The views of a scene show one set of named points, each view turned or mirrored, and shifted as a whole, with a little noise and some points left out.
In the rows, zero is written as 100.

Scene 1
View 1
Fibif: 105  44  131  67  100  128  124  142  148  125  102  138  78  125  79  68  137  109  118  101  109  109  91
bovim: 104  79  97  66  95  103  107  129  117  111  89  86  90  105  95  90  90  115  80  101  88  103  92
zuzul: 103  77  74  68  110  103  108  134  107  118  104  74  105  87  114  95  68  119  85  94  103  95  70
zez: 114  78  110  70  109  108  103  114  129  103  91  109  87  125  86  85  108  121  85  97  84  94  110
tunok: 113  79  104  71  111  107  102  116  126  105  94  104  91  120  91  87  101  122  85  96  87  93  104
ramud: 103  71  99  66  95  107  110  133  121  115  92  91  90  104  95  87  95  113  87  101  93  105  87
sizu: 112  61  110  72  119  119  112  126  135  114  106  124  91  121  91  78  114  121  105  93  104  92  93
duk: 125  75  92  80  151  114  99  104  128  102  116  125  105  126  101  86  99  137  100  80  104  68  100
dumo: 110  71  79  72  127  109  109  129  115  117  112  94  106  97  112  91  78  125  96  87  109  86  73
lig: 106  79  54  73  131  102  107  133  97  119  117  69  119  76  130  100  49  127  89  84  114  82  55
zakek: 118  82  91  75  131  106  99  109  121  102  104  104  101  117  101  91  91  130  87  87  93  80  99
mer: 124  91  87  77  138  102  92  97  118  94  102  102  104  122  101  94  87  136  79  85  87  73  109
kuvod: 96  60  86  65  98  111  120  152  114  130  105  83  98  84  109  87  80  109  100  99  112  107  59
View 2
zakek: 92  76  83  105  93  119  88  89  100  86  82  124  82  112  120  102  90  86  128  121  96  113  115
lig: 103  37  111  128  126  115  111  112  76  104  85  137  75  100  86  86  88  99  126  106  142  144  135
bovim: 86  86  89  109  81  98  95  74  64  87  85  115  72  104  89  95  74  80  132  103  100  111  115
mer: 95  69  80  108  85  115  83  96  108  82  77  121  82  122  137  100  94  83  127  126  99  112  117
kuvod: 87  78  103  112  115  113  111  76  55  101  94  131  75  83  56  96  71  93  133  95  111  128  122
Fibif: 69  132  76  77  103  138  94  41  82  90  99  131  90  76  71  124  71  87  135  107  51  98  98
zez: 83  99  76  97  75  112  84  69  87  81  83  116  81  109  112  106  80  79  132  116  79  100  108
duk: 91  78  79  97  108  141  86  91  122  88  83  135  92  107  129  113  98  92  126  129  86  114  113
dumo: 93  67  96  111  115  123  102  92  85  97  87  134  81  98  91  99  86  94  128  111  111  128  122
zuzul: 95  60  102  120  105  106  105  92  66  97  85  126  73  100  83  89  80  91  130  103  123  130  126
ramud: 84  90  89  105  88  105  98  70  64  89  87  119  75  98  83  98  73  83  133  103  96  112  115
View 3
sizu: 70  103  74  111  111  92  100  126  110  117  87  120  91  80  128  103  125  70  110  108  99  92  80
duk: 64  107  85  95  94  84  94  122  119  139  77  117  109  87  142  93  106  75  77  111  130  99  77
bovim: 84  108  70  132  86  95  121  124  105  105  94  110  81  105  110  102  117  102  98  96  97  80  110
zakek: 72  109  80  108  85  88  106  121  114  125  82  114  96  99  129  94  106  92  76  103  122  90  94
mer: 69  112  79  100  81  85  103  118  115  126  77  114  94  105  133  90  102  100  58  104  135  90  97
tunok: 74  109  69  112  97  92  106  122  107  109  86  117  79  98  123  98  118  94  87  102  109  84  97
ramud: 84  106  71  133  91  96  120  126  105  107  96  110  84  99  111  104  119  94  107  98  92  82  104
zez: 71  111  66  106  104  92  102  122  106  103  84  121  72  96  124  99  123  93  87  103  109  83  95
kuvod: 95  98  85  156  77  97  134  130  110  124  104  99  112  97  104  108  110  85  130  96  79  88  104
zuzul: 92  103  87  146  63  93  133  126  113  130  98  98  113  109  109  101  98  100  100  95  101  88  111
dumo: 84  102  90  132  73  90  121  126  116  138  92  103  119  97  121  99  100  86  100  101  107  94  96
lig: 96  101  103  151  43  88  139  126  122  153  98  89  140  112  113  97  81  98  94  95  111  95  110
Fibif: 70  101  64  115  134  97  96  130  104  103  92  127  78  65  124  112  144  55  141  109  76  90  71
View 4
zez: 133  85  98  119  114  82  99  89  101  86  124  101  123  119  65  88  102  94  79  118  118  94  77
tunok: 127  85  101  120  116  80  103  90  100  87  120  100  119  120  69  90  104  94  83  112  117  94  73
Fibif: 135  103  92  104  98  83  107  82  109  61  115  157  136  124  42  78  87  92  71  148  102  96  115
dumo: 98  93  112  109  115  72  120  83  101  89  87  116  85  135  83  89  114  92  100  94  108  96  74
ramud: 106  93  107  122  118  68  126  91  100  76  116  116  123  122  72  92  95  99  90  110  105  102  72
sizu: 129  94  97  106  105  84  101  82  105  79  107  128  112  127  59  82  103  90  80  125  111  93  96
zuzul: 84  92  118  120  123  62  135  88  99  85  93  110  94  131  89  95  109  98  106  86  105  103  60
bovim: 107  89  108  127  122  68  125  93  99  80  120  106  124  120  76  94  96  100  91  105  109  102  64
kuvod: 80  103  116  116  117  59  147  86  102  69  93  139  106  133  80  92  97  100  104  101  94  106  76
zakek: 124  83  104  113  115  83  96  86  100  97  106  93  95  127  76  88  117  90  88  101  121  91  71
duk: 137  84  98  100  106  93  80  79  103  102  94  100  80  132  70  81  125  83  84  106  124  84  86

In a view up to two points have been moved. Name them for each view, in the order of its rows, or write none.
view 1 | none
view 2 | none
view 3 | none
view 4 | zez

Scene 2
View 1
Vevig: 119  99  91  109  116  101  87  89  96  108  98  100  107  100  109  109  110  101  103  106  100  91  76
povov: 118  104  99  108  108  99  89  84  94  115  88  95  88  93  110  118  116  108  104  113  93  87  76
luguv: 102  93  93  110  113  98  73  78  92  135  92  95  77  110  106  121  102  104  82  106  103  76  81
zelak: 104  93  89  110  116  102  74  82  94  125  97  97  91  109  106  117  101  101  84  103  106  81  81
kep: 98  86  81  114  121  109  67  83  97  120  106  98  105  116  102  115  91  95  74  97  115  83  83
leka: 126  102  93  106  115  95  94  93  96  106  98  104  109  99  111  103  114  101  113  107  96  95  73
gunu: 107  88  84  107  123  93  74  87  94  131  103  104  100  121  106  105  96  96  84  96  109  82  79
sitel: 123  106  95  112  110  111  92  88  99  91  95  96  112  84  110  117  116  104  110  113  96  97  76
Robor: 116  95  93  102  117  83  85  88  90  138  93  104  85  116  110  103  108  102  99  103  98  81  75
kog: 102  86  81  110  124  99  70  87  95  127  107  103  106  123  103  107  91  94  78  94  114  83  82
Napi: 125  108  99  109  108  105  95  88  97  97  92  96  103  85  111  116  120  106  114  115  92  95  75
Vosil: 125  106  89  115  113  119  92  92  103  75  103  97  132  83  108  114  114  99  110  110  102  105  77
zomu: 96  93  105  104  106  82  71  68  84  171  75  92  32  114  108  129  107  113  77  113  94  59  81
nera: 105  94  86  115  115  115  74  82  99  106  101  94  107  100  104  121  100  99  84  105  109  88  82
basu: 120  102  91  112  114  109  88  89  99  95  100  98  115  93  108  113  111  100  104  108  101  96  77
gak: 101  89  93  105  116  86  72  79  88  152  91  99  68  121  107  114  100  104  80  103  102  70  80
fome: 99  88  86  111  119  101  68  81  94  131  100  98  91  116  104  117  95  99  76  100  110  78  83
zup: 100  89  83  115  118  113  68  82  97  114  104  96  106  108  103  119  94  97  76  100  113  84  84
Zafo: 133  109  86  117  116  126  99  99  107  52  110  99  157  76  109  108  116  96  120  109  102  116  75
vero: 117  98  75  122  122  136  82  95  109  56  120  98  164  88  103  112  100  90  97  99  117  113  81
View 2
fome: 97  116  120  90  91  108  134  88  117  89  103  90  97  121  87  84  108  123  117  106  132  101  96
zomu: 120  136  130  75  95  128  129  60  89  114  102  65  97  116  70  59  115  125  74  125  139  87  77
gunu: 103  110  121  100  96  108  136  96  114  86  109  93  97  114  87  86  112  116  127  114  133  104  102
luguv: 106  116  117  85  87  109  128  84  110  100  106  82  96  118  84  79  107  123  105  115  129  94  93
zelak: 102  110  115  89  86  104  129  92  116  94  108  88  96  118  88  85  106  121  116  113  127  97  98
vero: 81  73  85  98  62  65  120  134  150  78  116  111  93  122  113  118  84  119  162  101  101  101  125
zup: 90  109  112  88  82  98  131  95  126  87  104  94  96  125  93  92  102  125  124  101  125  100  100
Vosil: 103  76  86  94  62  75  113  124  130  97  123  95  93  112  104  103  88  115  139  123  102  89  118
Vevig: 110  93  104  96  79  94  122  108  116  98  118  89  95  108  93  90  101  114  127  126  117  93  108
povov: 117  97  102  87  74  97  116  99  108  110  118  79  94  108  89  83  99  116  110  132  115  85  103
gak: 111  123  127  90  98  119  133  78  102  98  106  80  97  114  78  73  115  120  104  119  138  97  90
Zafo: 101  62  76  100  55  63  109  141  138  93  129  102  92  108  112  114  82  110  156  125  93  90  129
leka: 116  87  101  101  79  92  120  114  113  99  124  89  95  102  93  92  101  109  132  135  115  92  113
Robor: 118  107  119  100  95  111  129  95  102  98  116  83  97  104  82  79  113  111  117  132  131  96  101
basu: 107  88  97  94  72  87  119  113  121  98  119  91  94  111  97  95  95  115  130  123  111  91  111
nera: 95  103  105  87  76  92  125  100  126  92  109  92  95  122  95  93  98  123  123  107  119  96  103
kog: 95  112  121  99  96  106  138  96  121  80  105  97  98  119  89  89  111  119  131  106  133  107  101
Napi: 117  86  92  90  67  88  111  111  114  109  124  82  93  106  95  91  93  113  120  134  107  83  110
View 3
Robor: 101  108  105  112  102  88  130  104  106  111  86  94  108  81  77  109  81  89  88  58  90  86  78
sitel: 98  95  83  120  103  87  148  122  101  124  91  98  102  91  98  95  80  131  103  76  117  79  99
kog: 109  118  109  103  111  78  121  120  110  112  78  98  92  97  93  112  107  86  81  67  85  72  96
zup: 106  121  91  107  115  79  126  125  112  115  82  102  93  97  100  110  109  99  86  80  88  73  103
Zafo: 106  75  98  118  98  76  160  144  93  137  86  95  83  111  114  82  89  158  112  74  144  59  118
basu: 102  96  91  116  103  84  144  123  102  123  88  96  98  94  97  97  85  124  100  71  114  76  99
Vevig: 102  100  97  114  103  85  139  118  103  120  86  96  100  91  91  101  85  113  95  68  106  78  94
kep: 108  122  98  105  115  77  122  123  112  113  79  101  92  97  97  112  111  92  83  76  85  72  101
zomu: 90  137  68  115  115  101  115  85  119  97  94  103  130  58  68  124  79  67  80  76  58  109  67
fome: 104  124  93  107  114  82  121  115  113  110  82  101  100  89  91  114  104  86  82  74  80  80  93
vero: 113  91  102  110  108  68  148  153  99  134  78  99  72  122  124  90  113  144  103  81  130  50  128
nera: 103  114  85  111  113  82  132  125  109  118  84  102  95  95  101  106  102  110  91  81  96  75  103
zelak: 102  118  91  110  111  85  126  115  111  112  85  100  102  88  90  110  97  94  87  74  87  81  93
Napi: 96  93  82  121  101  90  148  117  101  123  93  97  107  86  93  95  74  129  104  73  116  84  94
Vosil: 103  89  90  118  102  81  151  133  99  129  88  97  92  102  107  91  88  140  106  76  127  69  109
povov: 95  104  80  120  104  92  140  110  105  116  93  98  112  80  86  102  76  113  98  73  102  89  87
View 4
zomu: 100  117  149  71  152  97  79  101  122  93  93  47  134  94  89  121  110  95  89  91  112  134  119
basu: 77  97  84  103  96  100  100  98  104  83  89  73  86  82  98  70  97  98  99  95  100  92  97
Robor: 102  108  116  89  110  101  89  110  122  87  80  68  102  93  89  99  100  103  90  103  94  101  111
sitel: 73  93  85  105  98  103  104  96  104  81  89  73  86  85  107  67  95  90  99  91  110  95  90
luguv: 86  110  114  85  126  94  86  100  111  89  96  58  113  84  85  96  107  104  95  95  97  111  115
kep: 79  111  92  91  113  86  85  99  103  89  102  62  103  73  72  83  109  117  98  102  77  97  122
nera: 71  104  87  96  110  91  93  95  100  86  101  64  98  74  85  75  105  107  101  95  91  98  110
zelak: 84  108  103  90  116  93  88  100  108  88  96  62  105  80  83  89  106  107  96  98  91  103  114
fome: 84  112  104  87  120  89  84  101  108  90  99  60  109  78  76  91  109  113  96  101  83  103  122
gunu: 94  111  102  90  108  93  86  107  113  89  90  66  101  82  75  92  105  114  93  106  79  94  120
kog: 88  112  96  90  108  89  84  105  109  89  95  65  101  77  70  88  108  120  96  106  73  93  124
vero: 53  91  41  118  72  91  105  91  85  79  102  80  66  63  89  38  99  111  108  98  80  70  97
leka: 90  98  93  102  93  105  100  106  114  82  78  77  85  91  100  78  93  96  94  99  101  90  96
Napi: 78  94  92  103  100  106  104  98  109  81  84  73  87  89  111  72  93  87  97  90  115  98  89
zup: 74  108  90  93  113  88  88  96  101  88  104  61  102  72  77  79  109  113  100  98  83  98  117
Zafo: 61  84  49  121  68  103  114  95  94  76  88  86  61  77  108  40  89  95  104  94  100  72  81
gak: 98  115  125  80  129  94  82  106  119  91  91  57  117  88  80  107  108  107  91  101  92  113  121
povov: 84  99  106  95  111  103  98  99  112  84  87  67  99  90  105  85  98  90  95  91  113  106  97
Vevig: 85  100  93  99  100  101  97  102  110  84  86  72  91  86  95  79  98  100  96  98  98  94  102
View 5
leka: 95  104  87  96  59  112  126  112  104  97  104  84  123  99  106  117  117  106  121  105  75  131  93
sitel: 87  121  85  93  59  98  123  114  103  92  102  82  120  84  113  111  117  107  120  101  74  121  89
fome: 102  97  91  99  71  111  90  119  106  75  109  94  129  104  105  115  100  101  72  117  85  122  116
luguv: 113  103  87  90  70  110  97  110  98  70  108  96  138  104  104  124  103  101  76  119  78  117  109
Robor: 114  90  89  94  66  122  114  108  101  85  107  95  136  115  99  128  108  102  96  117  76  132  106
basu: 86  115  87  96  60  101  117  117  105  92  104  83  119  88  112  109  115  107  114  103  78  123  94
Napi: 95  120  84  89  58  100  129  108  99  90  101  84  127  87  111  118  119  107  122  103  70  120  86
povov: 107  115  84  86  62  105  121  106  96  81  103  90  135  95  107  125  114  105  107  111  70  118  93
kog: 94  89  94  106  70  115  90  124  113  84  110  91  120  108  103  108  101  101  78  113  89  130  119
kep: 91  98  92  104  70  108  86  125  111  80  110  90  119  100  107  105  100  102  75  112  89  123  117
nera: 88  113  89  98  66  100  98  121  106  81  107  87  120  89  112  106  106  104  88  108  83  117  106
zup: 89  106  91  102  69  103  89  124  109  79  108  89  120  94  110  105  102  103  78  111  86  119  113
zelak: 102  102  89  95  68  109  98  115  103  77  108  92  129  101  106  117  104  102  83  114  81  121  109
Vosil: 72  125  87  99  56  93  123  121  109  100  102  76  110  76  117  100  120  109  128  95  78  122  88
vero: 45  123  92  114  58  86  105  138  123  108  104  69  88  67  122  77  116  110  121  87  91  125  97
Vevig: 94  106  88  97  62  108  116  115  105  91  105  86  123  97  108  115  112  105  109  107  77  126  98
gak: 123  90  89  91  72  121  96  108  98  69  109  101  144  116  98  131  100  99  71  124  78  123  115
Zafo: 54  129  88  104  52  89  130  126  115  114  100  68  96  68  121  89  126  112  147  85  80  127  81
zomu: 147  98  84  76  75  119  98  96  84  50  108  109  164  118  97  149  97  98  57  134  69  110  112
gunu: 100  88  93  103  68  118  97  119  109  85  109  92  125  111  101  115  103  102  85  115  85  131  115
View 6
Vevig: 125  117  84  94  98  83  92  109  107  102  99  77  72  125  112  109  90  102  98  90  128  118  107
Zafo: 116  112  102  90  88  100  60  103  107  99  75  84  69  160  115  156  70  113  103  102  137  88  139
vero: 114  95  104  106  90  112  64  115  118  86  71  81  59  139  109  161  74  120  117  114  123  95  128
Vosil: 116  112  92  90  96  96  77  107  105  101  86  83  72  146  117  135  78  110  101  99  130  98  126
Robor: 134  124  78  94  97  69  103  109  110  104  110  71  73  109  107  86  99  95  94  81  129  136  92
kep: 122  100  83  112  103  94  102  123  118  88  100  73  63  98  107  106  98  108  112  101  111  130  90
fome: 123  103  76  109  107  89  109  122  114  92  107  75  67  96  109  94  101  105  108  96  110  133  86
gak: 129  116  69  101  109  74  120  117  109  101  118  72  73  93  111  73  107  96  98  85  116  143  79
kog: 129  105  85  112  98  87  99  120  121  89  101  69  61  95  102  103  99  105  110  96  116  136  88
luguv: 121  111  70  99  111  83  116  118  105  101  113  78  75  103  116  84  102  101  100  90  113  131  87
povov: 120  122  74  86  107  80  103  108  98  109  108  82  81  130  121  95  93  100  92  86  126  116  106
sitel: 116  117  83  87  102  89  89  107  99  106  96  84  77  142  120  118  84  105  96  93  129  104  119
nera: 116  103  81  103  107  97  99  119  109  95  98  81  69  115  115  112  92  110  107  100  113  117  102
gunu: 132  111  83  107  97  80  100  117  118  93  103  69  65  99  103  98  99  101  105  91  121  137  90
basu: 120  114  86  93  99  89  88  109  105  102  95  80  73  133  115  118  86  106  100  94  127  110  114
leka: 129  125  86  89  93  77  86  104  106  105  98  75  74  132  111  110  88  99  94  86  136  117  112
Napi: 119  122  81  83  102  84  91  104  97  110  100  84  80  142  121  111  85  102  92  88  131  106  118

In a view up to two points have been moved. Name them for each view, in the order of its rows, or write none.
view 1 | none
view 2 | leka
view 3 | basu
view 4 | vero
view 5 | sitel
view 6 | fome

Scene 3
View 1
Sekas: 125  94  90  109  112  83  72  106  121  92  90  89  101  104  92  108  99  128  80  87  111  129  88
ripap: 130  95  100  106  107  85  74  108  122  106  84  88  97  88  83  102  97  129  87  98  109  123  99
Didi: 130  90  108  100  114  88  75  113  114  104  80  84  86  79  85  104  99  128  98  92  106  137  106
pura: 118  93  82  107  118  76  71  113  111  69  94  91  104  116  102  121  97  125  89  74  108  140  78
demam: 141  103  112  108  89  87  79  106  131  137  78  91  101  65  64  87  93  132  83  129  111  96  109
getim: 131  94  105  103  108  87  76  110  120  109  81  87  94  81  81  101  98  128  91  100  109  126  103
risur: 117  97  76  108  113  70  73  114  108  63  97  96  113  121  102  126  93  125  89  77  107  135  69
duvef: 125  95  91  108  112  82  73  109  118  91  89  89  101  101  91  110  98  128  85  88  109  130  88
reg: 129  101  87  116  101  82  72  100  131  104  93  93  111  104  85  101  96  131  68  102  114  109  86
bisov: 130  90  93  116  114  95  68  92  137  115  89  83  95  100  87  91  106  134  62  91  117  122  99
sabop: 125  90  100  98  115  81  75  119  107  85  84  87  92  90  92  116  97  124  105  84  104  143  96
Fes: 127  92  88  115  115  91  68  94  134  105  92  85  99  106  91  97  104  133  64  87  117  125  92
kati: 121  101  67  123  107  77  67  93  133  83  104  95  121  133  99  109  98  132  53  85  118  113  67
View 2
Sekas: 117  85  95  110  114  99  82  96  92  95  107  103  101  115  82  116  103  126  124  109  101  105  81
getim: 109  92  100  105  123  95  85  98  88  86  123  120  104  134  100  124  114  134  122  108  113  93  85
Didi: 112  92  104  107  125  95  80  103  98  79  127  123  101  134  98  124  112  133  126  111  109  89  84
kati: 120  76  82  113  100  105  89  84  78  117  80  80  100  93  63  109  93  121  122  102  95  127  81
pura: 126  79  99  118  112  99  65  104  109  97  106  92  98  107  76  106  95  118  123  117  84  107  70
demam: 93  96  88  95  125  90  104  83  55  102  120  127  115  149  121  133  126  147  114  94  138  97  93
bisov: 111  91  92  104  113  107  105  87  75  87  103  113  97  115  73  129  107  134  133  99  115  106  100
sabop: 119  87  105  113  122  93  66  109  110  85  125  112  101  127  95  114  106  125  122  118  96  92  73
reg: 110  84  86  107  111  99  92  86  73  109  98  98  105  116  87  117  106  130  119  101  110  114  84
risur: 126  75  95  119  109  96  61  103  107  109  101  84  101  104  79  100  93  115  117  118  81  112  63
Fes: 116  87  93  108  112  106  96  90  83  90  103  106  97  111  71  123  103  130  131  103  107  108  93
View 3
pura: 108  71  86  121  103  100  127  101  107  122  75  134  82  114  94  108  78  70  84  101  87  98  138
duvef: 113  60  83  112  97  101  133  103  107  109  95  121  80  119  101  106  75  78  79  108  96  105  132
sabop: 95  46  82  120  103  102  131  108  109  118  99  130  76  123  93  90  84  70  73  108  103  102  129
Didi: 99  39  79  110  99  98  135  110  108  106  116  119  68  127  105  94  82  76  66  115  111  106  125
Fes: 125  70  81  99  94  90  132  102  103  99  100  112  69  119  119  126  68  81  76  110  97  105  135
ripap: 114  50  80  105  93  102  138  106  107  99  112  113  77  123  106  101  75  84  72  114  104  111  127
bisov: 126  65  80  94  93  87  133  103  103  92  110  107  64  122  125  128  67  83  72  113  103  108  133
risur: 112  76  89  126  102  108  129  98  108  126  67  135  93  109  85  105  77  72  91  98  79  99  138
getim: 110  44  80  105  94  102  138  107  107  99  118  112  74  126  106  97  76  84  69  116  109  111  125
reg: 133  70  83  102  89  105  139  99  105  96  99  109  87  115  107  116  66  91  82  110  91  113  132
kati: 141  95  88  106  92  100  131  93  102  105  71  117  91  105  106  135  62  86  93  100  75  106  142
demam: 130  36  76  90  80  113  152  106  107  74  144  89  84  128  112  94  67  106  66  125  114  129  115
View 4
bisov: 109  98  91  103  109  117  88  72  70  108  104  111  116  137  114  90  101  94  108  93  108  98  108
pura: 83  120  102  74  114  99  62  92  68  85  103  93  109  111  100  67  90  101  121  107  89  73  97
Didi: 100  104  73  88  93  88  71  78  79  116  103  112  125  118  115  73  94  106  124  92  120  88  86
demam: 120  91  84  103  115  77  108  60  87  139  125  130  130  116  106  100  98  100  112  77  138  119  89
Fes: 104  103  97  97  113  115  84  76  68  101  104  107  113  132  110  86  99  94  109  96  102  93  108
risur: 80  124  112  69  124  93  64  94  69  81  108  90  107  104  93  68  88  100  120  109  85  73  98
Sekas: 96  110  97  85  113  100  76  82  72  99  106  104  114  119  105  78  94  99  116  98  102  87  99
kati: 95  115  128  87  140  117  88  84  62  82  113  96  100  123  92  89  95  88  103  105  80  90  118
sabop: 89  113  81  77  98  84  61  87  77  104  103  103  121  109  109  65  90  107  127  99  109  78  84
duvef: 95  110  95  84  111  95  74  83  73  101  108  104  115  116  104  76  93  100  118  99  103  86  96
ripap: 102  104  86  90  108  91  82  76  78  114  110  113  121  117  107  82  95  102  117  92  116  94  92
getim: 104  102  81  90  103  88  81  75  79  118  109  114  124  118  110  80  95  103  119  90  121  94  89
View 5
reg: 96  120  88  86  97  99  112  91  94  77  89  93  122  81  67  104  98  86  80  87  74  111  89
kati: 108  111  77  89  103  83  133  96  97  74  93  114  122  69  64  99  119  63  73  90  73  96  88
duvef: 86  115  96  89  92  105  117  94  91  89  101  91  105  77  61  96  78  83  73  83  80  98  91
getim: 78  124  101  88  88  116  102  90  90  86  98  77  108  83  62  105  64  101  79  80  80  112  89
Didi: 73  122  104  90  85  119  105  90  88  92  106  76  99  80  59  103  53  101  75  77  84  105  90
ripap: 82  123  98  87  90  112  106  90  90  84  98  81  109  82  63  104  71  97  78  81  79  111  89
pura: 90  105  95  90  92  99  132  98  89  100  106  102  93  72  59  84  83  64  66  82  83  79  96
bisov: 85  128  82  92  93  100  114  86  98  67  105  91  121  64  57  124  81  97  74  81  78  116  80
Sekas: 87  116  93  89  92  103  119  93  92  87  101  93  107  74  61  99  82  82  72  83  80  99  90
sabop: 77  112  106  89  86  115  115  95  86  103  106  84  90  80  60  89  59  85  71  78  85  91  95
View 6
Fes: 91  126  95  81  135  107  79  137  125  128  79  102  121  94  99  100  109  107  98  80  96  125  77
ripap: 88  118  97  78  134  113  85  126  117  111  91  107  111  91  97  101  120  118  117  93  93  117  91
Sekas: 87  120  99  84  128  110  78  133  122  120  84  97  109  102  99  101  105  114  104  90  101  127  96
demam: 94  131  80  71  150  113  102  121  112  95  90  117  123  75  106  107  157  121  131  96  67  93  80
reg: 89  134  87  84  135  106  84  137  125  117  73  95  117  104  109  108  119  112  99  89  87  118  93
kati: 87  142  86  94  127  99  75  149  136  132  59  79  117  122  114  110  99  105  76  81  96  132  97
duvef: 86  118  100  84  127  111  78  131  121  118  86  98  108  102  98  102  104  114  106  90  102  127  99
pura: 82  113  106  90  116  110  70  134  124  122  85  88  98  116  97  102  87  115  99  93  115  138  114
bisov: 94  127  93  77  140  109  82  135  124  128  80  109  125  86  98  98  115  107  102  77  92  121  68
getim: 89  115  98  76  135  115  86  123  114  108  96  111  111  87  95  100  122  119  123  94  93  115  90
risur: 80  119  103  94  114  107  70  137  126  119  80  81  95  126  103  106  87  116  95  97  113  137  124

In a view up to two points have been moved. Name them for each view, in the order of its rows, or write none.
view 1 | reg
view 2 | getim, Fes
view 3 | pura
view 4 | none
view 5 | none
view 6 | duvef
